A landscape with many peaks, sampled at points; each row gives a point and its height.
A climber steps from a point to the highest of its 2 nearest points, and stops where none of them is higher. Distance is the straight distance between rows; heights are no part of it.
Q_188 height 19.5: [  1  18   1 -33   2 -22  -4  21   0  -7   9  31   5   1 -18  12 -14   2
   5  -3   2   6 -18   1 -13  11  13  23  -3 -20 -20   8  10   1  -7   3
 -21  18 -16 -14 -13   0  10 -20  -4  -3  19  10 -11  11  21   7 -17]
Q_356 height 42.7: [ -8   5 -10 -14  -3  -3   3  14   1  -5  -5  11  -6  14   3   5 -16  -8
  23   0   2   2  11  12  10   5 -16  10   2 -13  -9   3 -10  -3 -15 -15
  -7  12 -19  -8  -6   9   9 -24  -1  -3   3  16  18   4   7 -10 -18]
Q_900 height 27.5: [-10  -7 -10  -4  -1   7 -23  -1  -4  21  -8  12  11   8 -14  -6 -13   7
  -9  -8  -1  -1  23  15   9  -1  -6   2 -28  -6  -7 -18  18   7  -4 -12
 -10  -8  -1  -2  -6   2  27   1  -7   6  14  12   9   8 -15 -11 -21]
Q_21 height 10.4: [  7  16  -9 -17  -2 -24   7   8   1   4  -1 -15   2  -7 -16   4  -9   1
  11  -8  -2   2   4   5 -10 -15  14   7  -2  -5 -12   8 -10 -12  21  19
   9  28   4   0  25  -7   6   9  -8  15  33  -9  -5   6  -3   9  27]
Q_177 height 15.2: [  7   1 -29  12  10  -3  11  10  -5  -4 -10  -6   7 -13 -15 -14 -16   2
  -1 -22   6  -4  11 -11 -13 -23  17  -1   3  -4 -35   3   3  -6   4  10
  -1   1  11  -5  22  12  -7  -3   5  33  20  -3  -1   1   5  16  27]
Q_928 height 12.7: [ 15   9 -37  14   1  -9   7   4   7  -2   3 -14  -2 -26  -7  -9  -1  14
  -3 -19  -1  -8  -1 -18  -5 -23  15 -12   2  -5 -20  -2  11   0  11  20
  13   9   8   1  22  10 -16  13  -1  26  15   3   5  -5  -8  15  27]
Q_523 height 75.0: [ -6 -14  10   2  14   9  17   3  -2 -20   4 -13  -7   5  11  12 -15  15
  15  -4   6 -19  25   1  28  -5 -16  -8  -6  12   2  -3 -24  17   9  -6
  15 -18  -3  -8  -9   4   7  -6  24   7  -1   9  26  -8  -7 -15   1]
Q_730 height 26.9: [ 11   5  -9   3  -1  -6   2 -14   9   3  -2 -39   2   4   5   4  22   4
   4  27 -12  -4   3  12   7  -9 -11 -20  13   6  19  -9 -10  -4   1   5
  27  13  12  15  20 -13  -2  36  -9 -12   4  -7  -2 -12 -23  -1  16]
Q_856 height 61.8: [ -7 -15   7  10  -9   9  -3 -12 -11  11  -4  27 -15  13  11 -13  -7  -6
   9  -5  11  13  -1 -11  -1  12  -3   1 -12   2  12  12   6 -11 -20 -22
 -23  -7  -5   2  -7  12   9 -32   9 -15 -28   3  -5  14  22   0 -28]
Q_208 height 30.8: [ 16  21  -3  -7  -5 -22   1  15   8  -3  11  -6  15 -13 -15  19  -4  12
 -10  11 -21  -5 -14  -7 -15  -4  22  -5   8   2 -11   7  -7   2  24  23
  25   2   1 -12   3  -7 -14  26   6  14  24   7   6 -10  -2   3  20]
Q_608 height 58.5: [ -6 -12 -22  15  10  12   3  -8   5  -2   7 -20  -8  -9  11 -14  -1   8
  -3 -27  13 -17  18  -5  11 -18 -14 -20  -6  -5   0 -16   6   8  -8   6
   6 -10   7   1   8  23  -2  -3  -3  11   1   7  10  -6  -3  -2  10]
Q_239 height 70.2: [  2 -13  -8 -12   1   6   7 -14  -4  20  -6   8  -6   3   3 -14  -6 -26
  23  18  14  17  -2   9 -12  -8  17  16  -5 -11   4   8 -17 -18 -21 -14
   2   7   3   2  19   3   2  12   2   5   0  -9 -13  12   5 -16  -7]
Q_288 height 19.8: [  8   7   0  11  10  -6  19   3   0   4 -13 -13  10   2  -8  13   2   4
   0  13  -3  -4   4  -3  -4  -9  14   0  10  15  -4   8 -12 -16  20   8
  15  -3  22   6  14 -19  -7  23   8  14  12 -16 -14  -9 -15   6  36]
Q_595 height 4.9: [  0  -3  13   5   1  17  -2  11 -10 -14   1  -5   3  -7   1   2  12  10
 -28 -20  -5  -6  -4  -9   9  -1   1   9  -6  28  -4  -2  12  22  21   2
   1 -29  -1  -9 -21 -15  -8  -5  12  11 -13 -19  10  -2  -4   2  10]
Q_329 height 47.8: [ -4   8   1 -29  -5 -12  14   4   0  -8  -5   2  -6  14   2   7  -7 -17
  28  17   7   9   5  23  -3   3 -14   7   3 -15   4  11 -31 -14 -13  -9
   4  24  -7  -5   5   5  10 -18  -2 -13   0   5   9   6  10 -14  -6]
Q_936 height 42.2: [-15 -15  -2  -1  -9   9 -19 -21  -9  32   2   1   2   5 -12 -13  -1  -4
  -4  -8  11  10   8   0 -14   7  -6  -8 -25  -6   6 -19  16 -15 -11  -8
 -11   8   7   6   5   7  15   5 -19 -13   3   1 -12  14  -5  -4 -16]
Q_343 height 59.0: [ -2 -11  -1  33   3  27  -2  -6  -2  19 -20   4  12   8   7 -19   8  -8
  -2  23  -8   0   9   6  15  -6   5   2  11   9  -4 -10   8   5   4 -14
   1 -26   8   5   3  -6   6  11   7  -7 -26  -8   1  -9 -17 -12  -4]
Q_411 height 15.6: [  3  13   6 -29  -2 -20  -8  11 -11  -1   3  24   8  -2 -28  13 -10   6
 -16  -1   1   1 -15  -2 -22  17  12  12  -6  -6 -23   1   9  -3   7  10
 -16   9   3  -8  -9 -11  12  -5 -11   4  28  -1 -12   8  14  12  -2]
Q_840 height 37.2: [ -4   2  -7 -17  -4  -5 -10  14   9   7   3  16  -9  14  12  -6 -21  -9
  25   4  -9   0   6  17  22  -3  -7  23 -14 -23  -1 -10  -2  10  -7 -20
   1   9 -32  -6  -9   8  12 -17  -2   5   8  27  17  10   4 -18 -34]
Q_899 height 45.4: [ -6  -3 -14   1  -9  -7 -18 -15  -1  14   2  -6  -1  -8  -2 -17   6  -4
  -5 -11  11   6  -6  -1 -12   1 -17 -14  -8 -19  -1 -13  20  -6 -16   4
  -4  24   7   7  10  12   5  -4 -26 -12   0   5 -11   3   6   9  -6]
Q_641 height 45.3: [ -1  10 -18  16   2  -7 -20   1   5  -8   6   7   4 -14   5  -8   6  14
 -21 -29   1  -7 -17 -15  -5  -6  -3 -18   7 -12 -14 -10  26   9 -14   5
  -7   7  -5 -11  -7  17  -9 -12 -19   0  -4  17   6 -10   8  13  -6]
Q_224 height 60.4: [ -3 -12   6  17  -2  14 -16   0  -5  -7   8  18 -13  -7  12 -15  -1   5
  -8 -31  15   5  -8 -16   8   6  -6   2  -4   7   6  -7  23  12 -13  -9
 -20 -18 -15  -4 -19  14  -6 -33   5  -7 -23   5  -1   5  21  10 -21]
Q_244 height 54.2: [  0  -6  -4   4  -2   8  -5 -10  -5  17 -14  12   7  14  -3 -10  -4 -10
   9  24  -4   7   3   8   5  -1   2  11   1  -4   1  -8  -2  -1  -4 -15
  -1 -10  -3   3   1  -6  14  12  -4  -9  -8   2  -5  -3 -12 -11 -20]
Q_107 height 71.7: [-12 -21  -3  -7   1   7   7 -16  -2  -6  10 -16 -25  -2  14  -5  -8  -3
  19 -20  11 -17  12  -3  10  -3 -19 -25 -13 -15  17  -4 -22  -2 -15   8
   5   6  -7   1  10  24 -10  -8  11  -2  -4  10   8   5   5 -13  -7]
Q_363 height 64.8: [-13 -13  25   2 -10  19   2 -12 -14  -2   8 -17  -5   0   7   1  16   0
 -15 -23   6  -3   6   1   0  10 -16 -14 -14  21  19  -4   4  -2   6   4
  -5 -21  13   4 -17  -9  -1 -16  -6  -8 -17 -25  -3  12  -5  -4   4]
Q_833 height 49.4: [ -5  -7 -13 -12  12  -2   6   3 -10 -10  11 -15  -9 -10  -9  -6 -21   4
  10 -36  17 -11  20  -7  -1 -10   0  -1 -10 -11 -15  -2  -5   0  -1  12
  -7   9  -3  -8  13  21  -6 -11   9  18  24   4   5  12   6   4  12]
Q_792 height 31.6: [  6   4  19   9  -1   6   8  -3   3  -2  -2 -25   8   4   7  12  18  -2
 -11  24  -8  -1   4  10   5   3 -10  -4  12  22  12   4 -10   1  18   3
  15 -14  18   8  -3 -24   2  13   8  -7  -8 -21  -2 -10 -19  -3  19]
Q_13 height 55.9: [  2 -11  -7 -15   6  -1  -1  -6  -1   1  12 -13 -15 -14  -1 -13 -14   0
  11 -31  18   7   8 -14   1 -11  15   0 -16 -23   5   1  -4   2  -5  14
  -4  22  -3   8  16  18 -16  10   8  18  21  -4 -10  15  -2   4   9]
Q_760 height 39.1: [  1   6   9 -10   1  -7  -3  -4  -1 -12  11  16  -3  -3   0   3  -2   3
  -7  -8   9   5 -12  -8  -6  13  -3   2   6   1   1   6   3   4 -10   0
 -10   8  -3   1 -11   2   2  -6  -1  -9   1   5  -8   5  15   9  -9]
Q_222 height 68.5: [ -4 -16  15  11 -10  12  -8 -18  -2   3  13  -5  -9 -12   8 -21  16  -6
 -17 -22  26   3 -14 -13 -16   8  -8 -12  -2  10  14   9  14  -6 -17  10
 -16  -4   8   5   2   3 -13 -15  -1 -12 -25 -19 -21   7  20   9   6]
Q_238 height 54.1: [ -9 -15   5  15  -1  17 -14  -5   0  -4  14   0 -10  -4  15  -7  -2  11
  -7 -25  10 -11   3  -7  19   2 -16  -8  -7   5  15 -10   8  16  -2 -10
   0 -20  -8  -4 -17  12  -2 -13   7  -2 -13   6   5   3   7  -6 -20]
Q_775 height 26.3: [  8  14 -13  13   2  -7   6  11   9   0  -6   7  15 -11  -8   5   6   1
  -7   8 -13  -3 -13  -7 -11  -6  23  -4  14   1 -20   4  -3   5  11  16
  14  -6   8 -10   4  -2 -10  16   0   8   4   3  -1 -19   0   6  17]
Q_927 height 70.8: [-16 -25  -4 -11  -3  15   7 -13  -8  16  -1  -8 -13   4   3   1 -17  -4
  19 -14  11  -4  21   9   6  -6  -7  -8 -21 -14  11  -5 -19   1  -9  -7
   4  -4  -9   3   6  13   3   1   7   9   5   3   5   4  -3 -21 -14]
Q_38 height 7.3: [ 12  -7 -13  12   9   1  11  -2   8 -17  11   2 -12 -31  10 -11   1   1
  -6 -18  16   2 -18 -24 -10  -6  25  -3  13  -2   3  15   3   5  -2  19
  -2   4  -2   0   9  13 -27  12  18  14   2  -1 -12  -2  17   8  11]
Q_303 height 9.1: [  8  -6  -2  -6   9  13  15   0  -4  -4 -13   2   3  20  -3   5 -11 -15
  29  38  -6   8   7  13   5 -11  11  18  12   2  -6  13 -30   1   1 -15
  17  -8  -2  -6  10  -8   8  15  21   9   3  -7   6  -5 -10 -20  -3]
Q_129 height 45.2: [ 11   5  10   0  -1  -4  -5   4   9 -26  26  -5  -1 -22  14   9  15   9
 -25 -17  -4  -6 -27 -15  -4  10  17 -10  14   7  16   5  11  14  14  17
   2  -1  -6  -6 -15  -3 -23   1  12  -2   1   0   0  -3   9   1  -1]
Q_648 height 76.5: [ -1 -20  12   7   2   6   3 -20  -2   7   6 -20 -12  -5   7 -10  13  -6
  -2 -12  21   4   2 -10  -6   0   2 -11  -8   9  21   8  -3 -16  -6   8
  -2   2  18  16   8  -1 -18   5  -3   2 -12 -23 -24  14   6   8  23]
Q_718 height 22.7: [-18  -3 -22  10   2   9  -2  -9  -9   5 -19 -10   6   3   1 -19  -8  -4
   5 -12  12  -2  26   4  -1 -12 -26 -16 -11 -16 -20 -14  10  -2 -23  -4
  -6  -2  10  -5   8  22  14 -22 -12  -1  -5   7   7  -3   0  -2   3]
Q_217 height 43.4: [ -5  -9  -2  -4  13   7   6   8 -12 -14  -1  -1  -2   1  -7   5 -23  10
  -4 -29  14 -10  22  -4   9   1  -2   7 -14   7 -11   1  -5  13   4   0
  -4 -13   2  -9  -9  11  12  -9  16  23  19   5  13   5   3  -4   5]
Q_918 height 13.7: [  1   5  -1   9  12  14   9  17   4  -9 -22   7  16  16   0   9  -6   8
   6  39 -16  -2  15   6  32  -4  -2   9  14  14 -17   5  -7  17  22 -11
  12 -16   1  -8  -6  -9  14  -1  21  12  -7   1  26 -15 -13 -12   6]
Q_297 height 24.6: [ -3  19   6 -14  -3 -26 -11  11  -1   2  12  35  -1   1 -10  -1  -3   2
  -1  -4  -8   8 -21  -3 -14  16  -3  16   0 -19  -9   2  28  -7 -21  -1
 -25  24 -20   1  -7   2   7 -16 -21 -20  -2  11  -6   9  20  14 -21]
Q_153 height 9.4: [  8   2  30  -3 -15   6 -16   5  -2  -3  19   0   3   1  13   4  24   9
 -15  20 -25  -4 -12  -1  14  10   3   7  -1  25  25  -6   9  13  27  -4
   0 -17  -8   9 -28 -20 -10   1   8  -8 -20  -9   0  -3 -16   4 -11]
Q_85 height 29.0: [ -4   2   5   3  -2  -1 -11   6  -8   7 -26  11  22   4 -28   5  -4   8
 -30   0   1  -4   8   4 -10   6   4   3 -14  13 -26  -1  22   0   5   2
 -12 -10  15  -5  -7 -13  23  -7  -7   7  13  -7  -3  -7  -4  16   9]
Q_819 height 33.5: [-11  15  17 -26 -13 -20  -7  -1  -6  13  -7  24   4  24 -10   9  -1  -7
   5  21 -13  10  -6  11 -14  23 -11  12 -11  -7   1  -9  14 -19  -4 -15
 -16  21  -4   9 -12  -9  16 -13 -24 -24   3  12  -8  11  -4   4 -21]
Q_686 height 29.4: [ -3  25  12  -6  -6 -24 -12   6   4  16 -11  35   7  17 -15   0   1  -7
   5  22 -27  10 -13   4 -17  11   6  21   3 -11 -10  -8  19  -6  -7 -10
 -20  14 -14   6  -4 -10  10  -4 -24 -19  -7  14  -9  -1   3  13 -23]
Q_16 height 7.4: [ 15  -6  -9 -14  12   4   4   5  10  -8   8   1  -5   7   6   9 -10 -11
  29  27  -9   5  -1   6  16 -13  14  20   4  -2   6   7 -28  10   9 -12
  22  -5 -15 -12   2  -7   0  18  23  13  10  10  15  -6  -8 -20 -17]
Q_237 height 52.0: [  5  -5  26  -8   3   0   6   1  -5 -30  25 -12 -10 -18  12  11  14   3
 -20 -18   3   5 -16 -10  -7   6  10  -2   8  17  23  10  -4   3  10  15
 -10  -3  -1   3 -13 -16 -25   1  12  -3  -3 -22  -9   7  10   2  10]
Q_711 height 41.3: [ 17  12  -1  12   2  -5  -4   6  17 -18   5   2   1  -3  10  10  12   7
  -5  19 -12  -7 -24  -7  10   4   4  -2  22   4  10   6  -7   7   8   0
  21  -8  -6  -2  -9  -9 -12  11   5  -6 -13  14  10 -18  -5   2  -7]
Q_207 height 21.5: [  7   1  16 -16   3 -10  10   3   4 -20  13 -16  -5  13   8  24   0   3
  15  27 -11  -5   2  10  17   4 -11  -5  15   6  23   4 -31  -1  12  -4
  17   4  -5  -1  -8  -8   1   8  12 -14   5   6  16 -12  -9 -12  -5]
Q_617 height 65.2: [ -5  22   3 -35  -2 -25   1  11   4 -22  16  -4  -3   0  -1  14  -6   3
  10 -17   2  -4  -1  11  -1   9 -19   2   1 -14   0   1  -8  -4  -4   7
  -5  33 -14  -9  -4   8   8 -19 -11 -12  15  13  12   6  14  -2  -6]
Q_987 height 38.6: [  0  22 -11   8  -2 -19 -14   6   4  -2 -11  10  16  -8  -8   0  10   9
 -18  -7 -11   0 -16   0 -10   0  -4  -3   6  -6 -27  -6  22  -1  -9   6
 -11  10   4  -5  -6  -4   1  -9 -32  -4   4  17   2 -12   7  18  -4]
Q_872 height 13.3: [ -2   8  15  10  -5  -1  -5   1   1  15 -15  12  19   0 -17  -4  22 -13
 -25  11 -14   7 -17   0 -18  14  19   6  -1  16  -8  -2   8  -1  12  10
  -8 -14  12   3  -8 -14   3   9 -15 -10  -7 -16 -27 -10  -4  14   9]
Q_657 height 24.2: [  9   3   1 -22   1 -17   5  -5  10  -4   9 -32   1   4   3  11   9  -1
  14  25 -17  -3   5  22  11  -6  -9  -9   7  -1  21  -8 -21  -4  13   2
  28  17  -5   4  13 -10   4  24  -3 -11  15   2  10 -13 -17 -13   0]
Q_42 height 64.7: [-15  -4   4  10   3   8   2  -1  -1  -2  -7 -17  -2  10  10   6  -3  15
  -2 -12  -4 -18  27  10  26  -3 -37 -22  -9   3   1 -16  -7  10   1  -5
   9 -14   5  -2 -10   8  13 -14   1  -2  -6  14  25  -6 -11  -5   1]
Q_253 height 17.5: [  3  -1 -16   9  16   5  18   4 -10   4 -25  -2   8   5 -12  -5 -16  -1
   9  -1   8   2  19   0  -9 -19  14   5   1   1 -32   7  -8 -15   5   3
   0  -1  22   0  20   0   6   0  10  25  12 -13  -5   2   0  13  35]
Q_290 height 22.8: [ 11  17 -10  20   4  -8  12   7  14   3 -15 -11  21  -2  -7  10  13   5
  -5  23 -23  -6  -2   7  -6  -7  12 -12  21  12 -13   8  -5   4  21  13
  29  -7  18  -2  13 -17  -7  26   8   5   5  -5   2 -21 -17  11  32]
Q_653 height 64.0: [ -4 -14  13  21   4  23  -2 -11  -3  18 -13  -1  11   7  -1  -8  12  -8
 -12   4   1   6   8   2  -4  -5   6   8  -3  18   3  -7  11   1  11  -2
  -3 -25  17   9  -2 -15   3   9   4   1 -15 -23  -9   5 -18  -6  10]
Q_847 height 55.2: [  8  18  -6  18 -12  -6   0   0  17  -1 -11   5  -8   8  21  -3   9 -13
  18  29 -22  -1 -15  17   2   2 -25  11  24 -12   7   3   5 -10 -31 -13
   7  19 -19  13   8  -1  -9  -2 -23 -14 -25  18  24   0  11   0 -20]
Q_198 height 51.4: [ -1  -3 -23  21   2  11 -22  -6   9   2  14  -9   3 -13   6 -16  10  11
 -23 -23   4 -11 -10  -9   7 -12  -8 -24   2  -8  -1 -19  23  12  -3  10
   3  -4   2   0   0  13  -5   6 -14   3  -5  16   6 -13  -8   8  -3]
Q_667 height 49.9: [-15  -1  -3 -11 -10  -7 -14 -12  -3   0  14 -23  -2  -6   6  -5   7  11
  -9 -25   7  -8   4   0  -1  12 -31 -31 -10 -11   9 -12   8  -1 -11  11
  -4  22   5   3   2   9  -3  -9 -24 -15   5   6  -1  -1   1   5  -4]
Q_456 height 55.6: [-11   9   6 -22  -4 -15   0   2  -6 -18  14 -15 -12  -1   6  10  -9  11
  -1 -30   5 -18  11   1  -3   9 -32 -21  -7 -13   1  -9  -2  -2  -5  10
  -6  21  -4  -1  -3  17   1 -21 -16 -14  13  14  13   4   8   0  -2]
Q_29 height 54.4: [  3   9   9 -36  -3 -23  14   2   0 -16  16   5  -6  -1  -5   9  -7  -8
  17   4  13   7  -3  10 -18  12  -5   8   8 -14   3  15 -19 -13 -14  13
 -13  35  -8  -6   9   6   9 -16   0 -17  11  -1  -5  15  24   1   2]
Q_505 height 5.9: [ 21   2 -16 -12   5 -11  11   5  16 -14  10 -12 -12  -8   3   6   1  -7
  21  16  -5   2 -10   1   5 -13  27   7   5 -11   7  11 -24   0   8   1
  23  13 -17 -10  18  -2 -14  23  17  12  20   0   8  -3  -5 -16  -5]
Q_666 height 11.0: [  5   0 -11  19  17  16  20   8   3  -9 -21   2  12   9   3   2  -8  -9
  13  25  -8   1  10   0  10 -14  15   6  25   7 -21  12 -22   9   7  -6
  22 -22   6  -9  14  -6   7   8  25  21  -4   0  15 -14  -5 -10  12]
Q_671 height 43.9: [ -2  -9   1   6  11  19   6   6  -4   0 -11   6   8   3  -7   9 -11   5
  -8  -9   7  -4  18  -2  11  -6  10  14 -11  16 -11   6   3  11  14  -4
   7 -26   2  -8 -10  -8   8   2  22  26  14  -4   7   2  -8  -5   7]
Q_884 height 2.9: [ 16   0 -15 -15   4 -11   8   1   8 -12  12  12 -17 -21  -2  -7  -8 -13
  10  -5  20  13 -16  -8 -15  -6  20   9  10 -23  -3  22  -3   1 -23  15
 -17  30 -18 -11  18  22 -11   1  15  -2   6  -2 -11  10  29   3  -6]
Q_726 height 44.3: [ -4 -10  12  -7   2   9   8  -8  -7  -6   3   9 -10   5   4   6  -9  -4
  11   8  12   3   4   1   9  11  -4   5   0   7  11  11 -20   0  -2  -9
   0  -8   0   2  -4   1   8  -8  13  -7  -7   0  -4   7   7  -9  -7]
Q_300 height 19.4: [  0  -6 -15  11   5  10  11  -4  -5   2 -18  -4   4   3  -5  -8  -2  -7
   3   6  14   3  13   0  -7 -11  -2   1  10   3 -12   2 -13 -10  -6  -7
  -1  -4  17   6  16   1   6   1  -2   5   5  -9  -8  -4  -3   2  18]
Q_866 height 64.6: [-10  21   6  10 -18  -8  10  12  -1   5 -23  18  -4  14   8   3   1 -13
  17  31 -33   3  -3  10  -5  17 -21  23  21  -3  -7   3   9 -10 -20 -18
  -8  12 -14  12   6  -4   3 -11 -22 -20 -15  14  15   1  14   1 -15]
Q_313 height 24.9: [-10  -2 -21  11  -1   9 -12   7  -3   5 -25  10  11  11  -8  -7 -16   4
  -1 -13  -1  -5  28  15   9  -7 -15  -3 -11 -10 -28 -13  18   3 -12 -12
  -9  -6   3 -10  -3   9  23 -21  -6   9   5  12  18  -1  -3  -3  -8]
Q_64 height 68.1: [  1  -7  16  15  -8  12 -12  -9  -4   3   5  12 -12  -3   9 -15   6  -5
  -5  -8  13  10 -17  -9   1  12  -3   3   4  10  17  10  11  -8 -15  -5
 -17 -12  -6  -3 -10   2  -1 -22   3 -22 -36 -12 -11   9  23   9 -10]
Q_396 height 58.8: [ -5  -7  25  -4   4  10  11  -2 -13 -15  15 -17  -5  -5   4   8   6   2
 -16 -20   9  -4   7  -5  -3   9  -4  -3  -8  20  12   7  -3  -2  13   7
  -3  -6  16   2 -11  -7  -3  -4   6   6   9 -17 -10   9   2   0  14]
Q_841 height 65.4: [ -8 -21   2   7   4  10  10 -14  -1 -10  17 -29 -24 -15  19 -11  -1   5
   0 -34  21 -17  17 -12   9  -4 -15 -29  -7  -4  18 -10 -11   5 -14  10
   2  -1   5   8  12  23 -19  -2   8   4  -2   3  -1   4   2  -2  14]
Q_304 height 17.1: [  6   5   5  13  10   0  12   2  -1  17 -13   7  13  -1 -10   0   7  -9
 -10   7   3  10  -7 -11 -14 -11  32   6   3   9 -13  13  -5 -10  17   6
   3 -12  19   5   6 -10 -13  23   3  17  -1 -26 -27  -8  -5  15  31]
Q_270 height 70.1: [ -6 -21  19  14  -4  26   4 -20 -13  15  -8 -15  -7   0   3  -9  13  -8
 -10 -10  15   5   7  -3  -6  -2 -12  -6 -12  18  18   2   1 -17  -3  -2
  -7 -20  26  13   4  -6 -10  -5  -2  -7 -21 -32 -20  18 -11  -3  17]
Q_885 height 21.1: [-12  -4  -8  19   0  16   7  -8  -8   8 -24  -3   7  10   2  -7   3  -8
  -1   2  13   3  19   6  -2  -4 -23 -17   6  -4  -9  -8   6  -9 -14 -10
  -6  -7  27   0  10   7  16 -17 -13 -12 -19  -2   7  -2  -3  -2  12]
Q_410 height 17.8: [ -1   6   8   2   4   2   7  18   7 -15  -6   0   1  17  14  24  -1  14
  18  33 -10   0   9   8  31   4 -22  12  16  12  11   1 -16  14  15 -18
   8  -8 -11   2 -13  -9   2  -6  13   0 -10  12  20 -14  -8  -9  -7]
Q_950 height 63.3: [  3 -16 -11  -3   6   3   5 -15  -4  13   5  -2 -16 -11   0 -16  -4 -17
  17  -1  19  13   2 -13  -8 -13  13   4  -5 -14   4  13  -4 -11 -15  -1
  -4  11   2  14  20  14 -14  18   1  12   4 -11 -21   9   4   2  13]
Q_569 height 8.1: [ 13   3 -19 -16   6 -13  -3   0  14  13   8 -14  -4  -7  -7  -5  -3   1
  17  -1  -1   8  -6   3  -5 -19  26  10  -8 -17   1   5  -5  -4  11   9
  15  21  -6  -2  19  -4  -8  25   0  16  29  -4  -7   6 -10  -3   3]
Q_111 height 33.4: [ -4  19  -2  15  -7 -11 -17  18   6   8 -19  16  25  -1 -18   3  10   7
 -32   2 -21  -5  -8   3  -3  10   0  -5  -3   2 -26  -6  26   8   8   5
 -12  -9   8  -8 -14 -12   8  -9 -23  -1  -2   9  -3 -15  -4  19  10]
Q_401 height 11.4: [  6  11  29   0  -8  -6 -13  -4   3   5   8   6  14   2   0  -2  28  -3
 -20  21 -23   1 -26   0  -9  18  12   5   5  17  15  -1  12   1  14   4
  -6 -13  -7  12 -20 -21  -1   8 -13 -18 -20  -8 -16  -2  -6   8  -6]
Q_364 height 57.3: [-11 -16   8  10  -6  17  -8   3  -5   9  -4   4  -5  12  11   7  -5  14
   3  -7  -1 -12  21   1  32   8 -19  -3 -17   9  13 -12  -1  17   8 -17
  -1 -24  -9   2 -21  12   8 -15   8  -2 -14  14  17   1  -7 -12 -19]
Q_94 height 33.8: [  4  12  10  -1   0 -12   1  12   4 -13   5  29   2 -17  -4   5   3   7
 -16  -7   0   1 -27 -14  -9  11  21   8  16   2  -7   7  10  15   1   6
 -17  -8 -12  -7 -17  -2  -8  -9   3  -5  -8   3 -10  -3  18  16 -10]
Q_168 height 47.7: [ 13  10  -3  11  -3  -7 -11  -2  20  -5   0   7  -3   4  13  -2  15  -4
   9  32 -19   1 -30   3   5  -2   4   6  26  -7  11   4  -4  -4 -15  -4
  10   9 -15   3   2  -7 -15  13 -11 -11 -23  13   5 -10   2   5 -16]
Q_737 height 29.1: [ -1  -6  12  11  -7  11   2 -17  -4  20  -7 -27   4  13   5   7  21   0
  -2  30 -10   2   6  18   7   3 -11 -18   9  11  24  -9  -4  -9   4  -5
  15  -8  21  18   8 -17   7  29  -3 -17  -7 -17  -4  -2 -24  -9   9]
Q_22 height 9.8: [ 19   2 -18  14  10 -11  13   7   9 -10  10  -7  -4 -23   2   0   4   4
   4  -7   4   0 -16 -26  -1 -19  31  -7   7  -4   1   8  -5  -5  16  16
  18   2   4   0  17   7 -29  29  14  23   7  -3  -6  -5  -9  10  26]
Q_200 height 39.9: [-19  -8  -4 -23  -9   0  -5 -10  -8  27  -3  -6   5  12 -13   0 -10  -4
   4  -2   9   3  18  18 -12   3  -9   0 -32 -10   5 -16   2 -13  -3  -6
  -4  18  10   3   7   2  19  -1 -22  -6  16  -1  -2  16 -12 -13  -7]
Q_688 height 35.5: [ 10  15  10  12   1  -3   4   6   8 -24   4 -22   7  -1  14   8  24   7
 -17   8  -9  -8 -13   2   5   1  -6  -9  23  19   8   1  -3   3  18  11
  18  -7   8   2  -6 -14  -7   2  -2  -8 -17  -3   4 -17  -9   5  17]
Q_860 height 5.0: [ 14  -1  -8   1   6  -4  11   2   4 -19  16  23  -7 -23   0  -2 -12   1
  -4 -20  21   9 -21 -21 -14   3  26   2  15 -10  -2  18   4   6 -21  11
 -19   5 -17  -7   2  15 -16   0  21   5   4   1  -7   7  30  10  -7]
Q_823 height 7.0: [ -5  -7  18  -4  -6  17 -11  15  -6  -4   4   8   0   5   8   3   8  14
 -14   6 -11   0   3  -4  24   7  -9  17 -17  29  10 -12  15  24  29  -9
  -8 -29 -12  -2 -28 -14  -3 -10  19  -1 -18 -16   8  -3 -13  -3  -5]
Q_341 height 31.7: [ -4  -2  -7 -14  -7   0 -29   2   6  10  12  12  -3  11   0   0 -15   8
   3  -3 -12  -4   5  10  17  -1  -8  12 -23 -12   1 -18  14  14   2 -13
  -4  -3 -26   0 -19   7  10  -3  -4   1  11  25  13   5 -11 -13 -40]
Q_57 height 12.9: [  6  14   4 -23  -1 -20   2   9  -7  -5   5   1   5  -4 -24  16  -7  11
  -8 -11   4  -1  -2   0 -28   4   9   4   2  -1 -16  10   0  -9  14  19
  -7  24  10  -4   6  -6   5   3  -9   7  34  -8  -9   7  10  14  19]
Q_690 height 76.3: [ -6 -30 -11 -10   0  20   4 -15  -8  17  -4   6 -15   7   5 -13 -18 -23
  28   1  12  11  11   9   3  -2   8   8 -20 -16  12   1 -18  -7 -22 -19
   1   1 -11  -1  15  15   3  -3  15   7  -5   1  -4  16   3 -25 -24]
Q_901 height 37.0: [  8  21   1  -7  -9 -17  -5  10  10 -11  21  -4  11 -13  -5  15  10  21
 -24   1 -20  -8 -25 -12 -13   4  19 -16   6   3   4   3   9  17  21  17
  15   4  -3  -7 -14  -8 -20  21   0   3  14  11   7 -17  -4   4   3]
Q_633 height 15.0: [ 10  10   5  21   5  -1   6  -1   6  15 -18   2  17 -12 -11  -5  23 -22
 -15  12  -7   8 -21 -12 -23   4  30  -4  14   6 -11  10  -3  -4   6  13
  -2 -15  14   2   6 -12 -16  18 -13  -3 -17 -18 -22 -17   0  17  24]
Q_782 height 49.3: [ -3 -19   2   3   8  16  -1  -6  -5  17  -1   8  -1   8  -3   1 -12  -2
   6   8   3   6  12  -1   8  -3  18  19 -12   5   9   1  -4   1   1 -19
   6 -19   1   5  -7  -8   6  19  16  19   8  -4  -9   7 -14 -14 -11]
Q_384 height 56.1: [ -8   3   3  19 -13  -4   0   3  -5   8 -13  30  -7  12  11  -7  -2  -6
  14  14  -7   8  -2  -2   1  14 -15  13   9   3   1   1  12 -13 -23 -24
 -15   4 -10  10  -6   3   3 -23  -7 -20 -23   6  -1   6  21   9 -19]
Q_255 height 37.3: [-13   2   9 -26 -16  -7  -8  -8  -7  24   0   1   6  22 -11  10  -5  -6
   8  18  -4   9   7  23  -4  15 -13   0 -14  -5  17 -12  -7 -13   3 -13
  -4  14   3   7  -2  -8  23   5 -13 -19   9   5  -2  10 -16 -15 -18]

Call two points neighbours if one is among the 2 nearest of the other. Go from one point of each pair to the other, from neighbour to neighbour, staying as high as possible. Name the lowest point that can't be avoided.
Q_648 and Q_866: Q_384
Q_523 and Q_866: Q_238
Q_107 and Q_690: Q_927

Where does a climber stop that starts at each point below?
Q_38: Q_617
Q_85: Q_107
Q_21: Q_617
Q_401: Q_648
Q_255: Q_617
Q_208: Q_648
Q_16: Q_866
Q_718: Q_617
Q_595: Q_648
Q_730: Q_866
